Points on a hilly landscape, in no order, each with its height.
From any point a ball rolls to the lowest of the 6 points nearest to it. It stops when none of these is lower. Distance is the straight distance between rows; heights are no part of it.
j748: [ 28 -11  -8  -7  38 -15  21   7  -6   4 -22   5 -22   1 -30  -5 -28  42
 -32  15  22 -35  -6]  h=419
j629: [-15   9  22  15   4  -1 -25   4  -6   9  62  -8  19  20 -10   9 -13  -8
  45 -19   5   3 -22]  h=549
j362: [ -6 -38   0   4  -3  16  -2 -18   3 -23 -35  10  -3 -27  17 -14   8  -6
  -6   9 -11  10  18]  h=302
j846: [-10 -37   1  -4 -20  12  16   6  45 -36 -37  17 -23 -26   9 -13   8  18
 -36  11  19  -6  10]  h=471
j449: [  0   0  -7   0  -7  -4  -6  23  25  11  -4   0  46  10   1 -28   0 -53
  12  -3 -21  30 -17]  h=334
j529: [-11  20   6 -17   3 -41   9  -9 -52  -4  17   6 -28 -13 -35   9   4  41
 -31 -13  30 -28   2]  h=200
j63: [-20  17  26  20   7   9  -7 -11 -17   4  60 -11 -15  20 -14  19  -5   8
  31 -16 -19 -16 -13]  h=366
j131: [-31  14  29  25   5 -14 -24 -10   1   8  68 -17   7  26 -18  21 -12  -2
  24 -33 -13   6 -20]  h=555
j635: [ 15  14   4  10  -4  15 -13  -2  -1   9  38 -26  17  20  13   4  -1   4
  29  -6  18   2  -7]  h=433
j549: [ 20  20  -5  16  -5   4   1  -9  -3   7  32 -20  -3  18  13   9   3  15
  20  -2  12  -4   1]  h=196
j394: [  7 -22  -5 -10 -16  23   8  17  38 -12 -14  23  38 -22   7 -13  15 -50
  20   0 -13  -3 -19]  h=364
j271: [  2 -15 -11  13 -15  20  -8  -3  -6  19 -26   2  10 -10  24 -19   0  -3
  13   9 -29   6   0]  h=415
j12: [  8  32   6 -10  13 -14  -3  -5 -15   1  14  -3 -25   2 -17  23  12  14
  -3   1  22  -5  27]  h=486
j847: [  0 -34 -13 -10  27  12  28  -5 -20 -20 -42   6 -22  -1 -11  -4 -22  14
 -21  21  -1  -5  14]  h=212
j383: [ 20  26  -1   3   5   4  -3 -15  -7   4  10  -5 -30  20   6  19   8   9
   1  -5   8  -1  19]  h=428
j560: [ 18  21   1  -9  12 -22  10  -4 -13   1  -9   9 -33  13 -16  19  -4  26
 -15   8  23  -2  19]  h=534
j37: [ 19  14  -4   5 -14   0 -13   3   3  19   9 -32  32  14  27  -6  -4  -6
  28  -3  11   2 -15]  h=331
j139: [ 14   7  -4   7  15   3   4 -18  -3   9 -19  -8 -20  23   3   7 -10  15
  -4   7   5   9  19]  h=625
j944: [ -7   9 -16   0 -19  -8  -6  29  29  18   1  -5  50  17   5 -20  -1 -66
  15  -8 -23  41  -6]  h=370
j148: [  2  16  -5 -22   5 -39  11 -23 -43  -2   9  -4 -30 -16 -30  -5  -6  60
 -39   1  30 -47 -12]  h=359
j809: [  5  28  10  -1   1   1   2 -11 -18  -3  40   4 -26  13  -9  21  20  13
  12  -5   6  -1   8]  h=318
j708: [  0   3 -15   2 -19  -3  -6  20  18  21  -8  -7  50   4   5 -19  -4 -38
   8   1 -23  25 -16]  h=236
j289: [  7  10  -4 -14  15 -35  10   0 -19  -4  -1   2 -24  -6 -28   7  -9  43
 -43  13  27 -32   2]  h=387
j143: [  4 -10 -15   1  -9  15   5  18  28  -5 -16  14  34  -8   6 -23   2 -47
  16   3 -21  11 -18]  h=270
j487: [ -4   5 -22   4 -14   7  -8  30  37  12  -8  13  40  16 -12 -27 -10 -71
  22 -12 -21  48 -13]  h=545
j648: [-28  26  12 -11  21 -24  -3   2 -47   5  34   8 -32  -6 -25  24  14  15
  -6  -4   5  -6  13]  h=518
j354: [  4  17   2 -14  17 -31   6   7 -26  -6   6  -1 -26  -7 -34   1  -3  41
 -36   5  37 -28   7]  h=333
j36: [ 12  32  -3  10   8  -4   2 -13 -16   7  21   2 -25   6  -8  22  18  12
   5 -11  13  -3  14]  h=386
j621: [-36  28  30  12  13  -8   0 -15 -32  23  52  -4 -19  19 -11  30   3   7
   6 -27 -31  -9 -13]  h=304
j312: [ 17  -2  -9  16   4   8  -4 -18  -3  24 -11 -14  -9  22  24   8  -4  10
  11   3   1   3   5]  h=680
j316: [ 10  23   2  -3  -5  -7 -20  28 -10  15  25 -31  49  19  20   4 -13 -25
  32 -12  25  16  -5]  h=250
j914: [ -5 -27  -1   2 -11  25   1 -10  11 -21 -38  16   6 -32  18  -8  20  -8
  -1   5 -13   8  10]  h=285
j463: [ -9  36  15  -5   8  -3  -6 -14 -31  10  35  12 -28  -2 -15  31  12   9
   4  -8  -5  -8  21]  h=348
j389: [-32  24  23  -5  21 -16   1   0 -50  16  33   7 -36  -7 -25  32   8  18
  -7 -11 -11  -6   3]  h=488
j734: [  2 -25  -5   7  -9  23  -6 -11  -1  10 -24  17  15 -25  24 -16   9  -8
   7  11 -30   3  -7]  h=182
j573: [  9 -14 -15  17  13  14  -4 -17  -3  21 -26  -1 -14  10  15   4  -9  10
  -8   5 -17  12  17]  h=695
j51: [-50  19  43  28   6 -22 -23  -3  -9   4  59 -38  18  39  -8  20  -7  -4
   4 -50 -12   7 -19]  h=538
j500: [ 20  16  -1  -6  25 -19   4  -4  -3   0 -18   4 -24  15 -22   5 -10  29
 -19   7  20  -3  14]  h=539
j239: [ 11 -13 -13  -4 -10  20  -4  12  23  -4 -13  19  30 -28   8 -14  15 -36
  12   9 -25   0 -23]  h=268
j178: [ 23  16  -4  20  -9  10  -8  -4   1  17  14 -20  17  12  30  -4  -1  11
  23  -6   1  -1 -11]  h=512
j736: [-13 -40   0  -6 -14  11  14 -13  24 -46 -39  13 -15 -27  16 -17  15   8
 -20   4   7   7  14]  h=356
j279: [  9 -21  -7  -5 -21  27  -2  -4  38 -21 -30  17  18 -42  14  -5  23 -21
   8   8  -4 -12  -2]  h=323
j398: [ 10  20  -9   0 -10 -10 -17  27   6  28  12 -38  49  18  22   1  -7 -38
  24 -11   3  20  -6]  h=213
j119: [  5  28   8  -6  13 -17   0  -8 -22  -1  28   5 -33   3 -20  19  14  12
  -2   0  18  -8  17]  h=420
j342: [ -2 -28   4  -3 -10  23  -5  -2  32 -23 -37  18   0 -49  20 -11  27 -13
   1   5  -1  -9  -4]  h=241
j95: [ 14   6 -12   1 -14   4  -8   5   6  25  -1 -19  38   8  18 -15  -3 -13
   9   3 -10   8 -16]  h=308
j112: [-15 -56   5  -2 -29  10  14   4  58 -33 -37  18 -21 -20   5  -5  10  32
 -25  18  23  -8   7]  h=496
j835: [  8  29   7  10   0   9  -1  -8 -15  -1  46  -1 -18  18   4  18  11   6
  18  -4   6  -3   3]  h=335
j957: [ 16 -12  -7  19  -5   4 -12 -16   1  22 -17 -11   9   5  36  -9  -4   6
   7   9 -21  11  -5]  h=101
j6: [ 20  -3 -10  -5  18 -26  12  -5 -13   7 -12   5 -29  -2 -28   3 -22  45
 -45   8  26 -52 -13]  h=465
j691: [ -3   8  -5   5 -19  -6 -10  23  16  25 -10 -19  49  10  17 -24 -15 -39
   6  -5 -18  26 -19]  h=136
j229: [  4 -28   3   0 -20  15  -6  -5  40 -19 -35  15  -2 -41  12   2  30 -15
   4   9   6   7   8]  h=244
j867: [  6 -17  -7   3  28   5  27  -9 -10  -7 -31   6 -17   7  -4   6 -13  18
 -11  10  -8   4  22]  h=477
j527: [-19 -47  -1  -5 -22  12  24   1  42 -48 -35  11 -28 -21   3  -8  15  17
 -31  15   8 -12  12]  h=725
j88: [ 10  18  11   9  -1  12 -13  -9  -7   1  63 -18  11  12  11   6  -1   7
  42 -15  14   1 -12]  h=489
j760: [  2 -27  -9   2  16  14  11 -21  -9  -4 -37   5 -19   9  12  -4 -16  17
  -8  11 -13  12  22]  h=521
j880: [  0 -26 -13   3  -7  21  -6 -18   7  -4 -31  12   3 -19  18 -10   6  -1
   6   0 -18   8   3]  h=336
j707: [  8  20  -6  -3 -11  -5 -20  17   0  17  17 -35  49  16  24  -3  -9 -15
  32 -11  20  16  -4]  h=251
j857: [ -4 -42   1   2 -28  16   5  -1  57 -29 -42  15 -15 -31   9  -2  22  16
 -13  22  25  -7  18]  h=230
j418: [ -7  22  11 -19  19 -27   7   8 -32   0  18   9 -27  -7 -31  14   2  23
 -24  -1  30 -13  18]  h=367
j405: [-14 -32   0 -15   3  12  42  -7   1 -48 -44  11 -28 -16   7  -9  -3  15
 -42  15   0  -7  14]  h=510
j84: [  4  12 -13   1 -20  -8  -7  23   6  24  -6 -23  50  17  15 -21 -11 -47
   9  -7 -10  26 -11]  h=82
j459: [ -2  27  13  10   0   8   0 -12 -23   7  51   7 -25   7 -14  26  16   1
  12 -10  -9 -14   8]  h=240
j872: [ 14  23   4 -14  19 -29   9  -5 -15   1   0  -1 -33   7 -21  12  -1  37
 -29   6  30 -12  17]  h=438
j582: [ 15   4  -7   2  22 -12  15 -12  -5   7 -21  -5 -26  22 -12  12 -16  22
 -23   9  14   1  16]  h=577
j628: [-24  30  22  16  12  -3  -7 -13 -27  15  52   1 -22  15 -17  31   4   7
  15 -14 -18  -6  -3]  h=197
j770: [-48  23  36  22   9 -12 -11  -4 -12   5  61 -19  -3  32 -13  17  -1  -1
   9 -40 -27   8 -25]  h=461
j160: [-23   7  19  -3  -2  -3 -40  12 -10  13  60 -21  26  20  -8  16 -14 -19
  49 -19  12  12 -13]  h=442
j53: [  6 -33   0  -2 -24  18  -3   9  62 -25 -38  30  -5 -42  20  -4  27   4
  -5  14  12  -4  16]  h=144
j173: [-20  26  14 -20  15 -24  -1  -1 -46 -12  29  11 -30 -10 -34  19   9  25
 -19  -3  10 -10  14]  h=403
j256: [  6  21  -1   0  -3  -4 -20  13  -6   0  44 -30  30  18   9   6 -10 -14
  45 -14  20   9  -8]  h=319
j844: [-33  29  22  -1  18  -9  -2  -9 -43  27  41  -2 -31   9 -13  36  12  15
  -4 -14 -25 -10  -1]  h=344
j634: [  1 -18 -11   5 -17  16  -9   2   8  18 -18   5  29  -7  15 -18  -1 -18
   9  -1 -26   5 -23]  h=300
j450: [  8 -12  -9   6 -10  14 -11  -4   5  16 -18   4  21  -8  23 -22  -5  -7
   7   3 -32   4  -9]  h=389
j103: [  3 -14 -14  -6 -15  10 -10  21  15  13  -9   7  39 -11   3 -19  -1 -33
  11   1 -37   8 -29]  h=103
j107: [ -4 -34  10   1 -18  19  -5 -13  30 -28 -37  17  -6 -38  18 -12  24   3
 -12   9   8   4  15]  h=229
j218: [ 14 -23 -11 -16  32  -1  33  -4 -16 -14 -30   7 -32   2 -18  -1 -27  17
 -26  20   5 -16   9]  h=337
j943: [ 12  15  -3   0 -15  -6 -19  14   1  21   8 -35  51  13  23 -17 -16 -18
  20   3   4  10 -15]  h=249
j606: [ -6 -38  -5   3   7  22  15 -12  -3 -26 -34   9 -14 -12   9 -11 -13   6
 -20  14  -8  12  20]  h=436
j219: [  6 -13 -14  -9 -15  18  -2  21  34  -7 -11  24  44  -2  -1 -26  -3 -63
  21  -4 -21  11 -23]  h=353
j208: [ -3  -1 -11   0 -12   9   5  21  23   1 -16  16  43  14  -8 -28 -11 -57
  14   7 -24  23 -25]  h=404
j493: [  6  -8 -16   2 -21   3  -7  25  44  -3 -10  25  36  18  -4 -27  -2 -73
  32  -2 -19  40  -9]  h=553
j69: [-10  18   7 -21  13 -36   7  -3 -45  -3  24   2 -30 -13 -31   4   0  40
 -27  -5  34 -32   2]  h=267
j963: [-16 -35  -7  -8   3  11  32  -3   0 -46 -34   3 -27 -11   7 -13   5   6
 -34  12   1  -7  17]  h=595
j108: [ 21   4  -3 -16  26 -27  15   1  -9   5 -12   8 -29   7 -29   4 -22  44
 -38  15  20 -20   9]  h=456
j410: [  8  18 -12   6 -17 -10 -16  14   8  23  -5 -32  50  14  19 -14  -9 -25
  10  -2   0  25 -14]  h=198
j735: [ 10   3  -4  -7  26 -11  16  -1  -9  -5 -20   3 -30  13 -24   1 -21  34
 -29  21  13 -16  12]  h=437
j331: [  5 -24  -5   5 -22  26 -10   2  25 -13 -24  21  16 -41  20 -14  22 -20
   3   2 -19  -4  -5]  h=312
j785: [  3 -33 -11 -23  27   6  41   4 -16 -24 -40   5 -23  -6  -1   5 -21  15
 -31  16  -2 -25   2]  h=332

Call two points neighbours if one is among the 6 nearest of the other. Go from one point of each pair to the other, from neighbour to neighbour, staying as low as possible. Name the highest point that can't be avoided.
j529 and j734 => j635
j529 and j628 => j119
j84 and j103 => j708
j847 and j529 => j748
j103 and j53 => j634
j734 and j53 => j914
j549 and j628 => j835
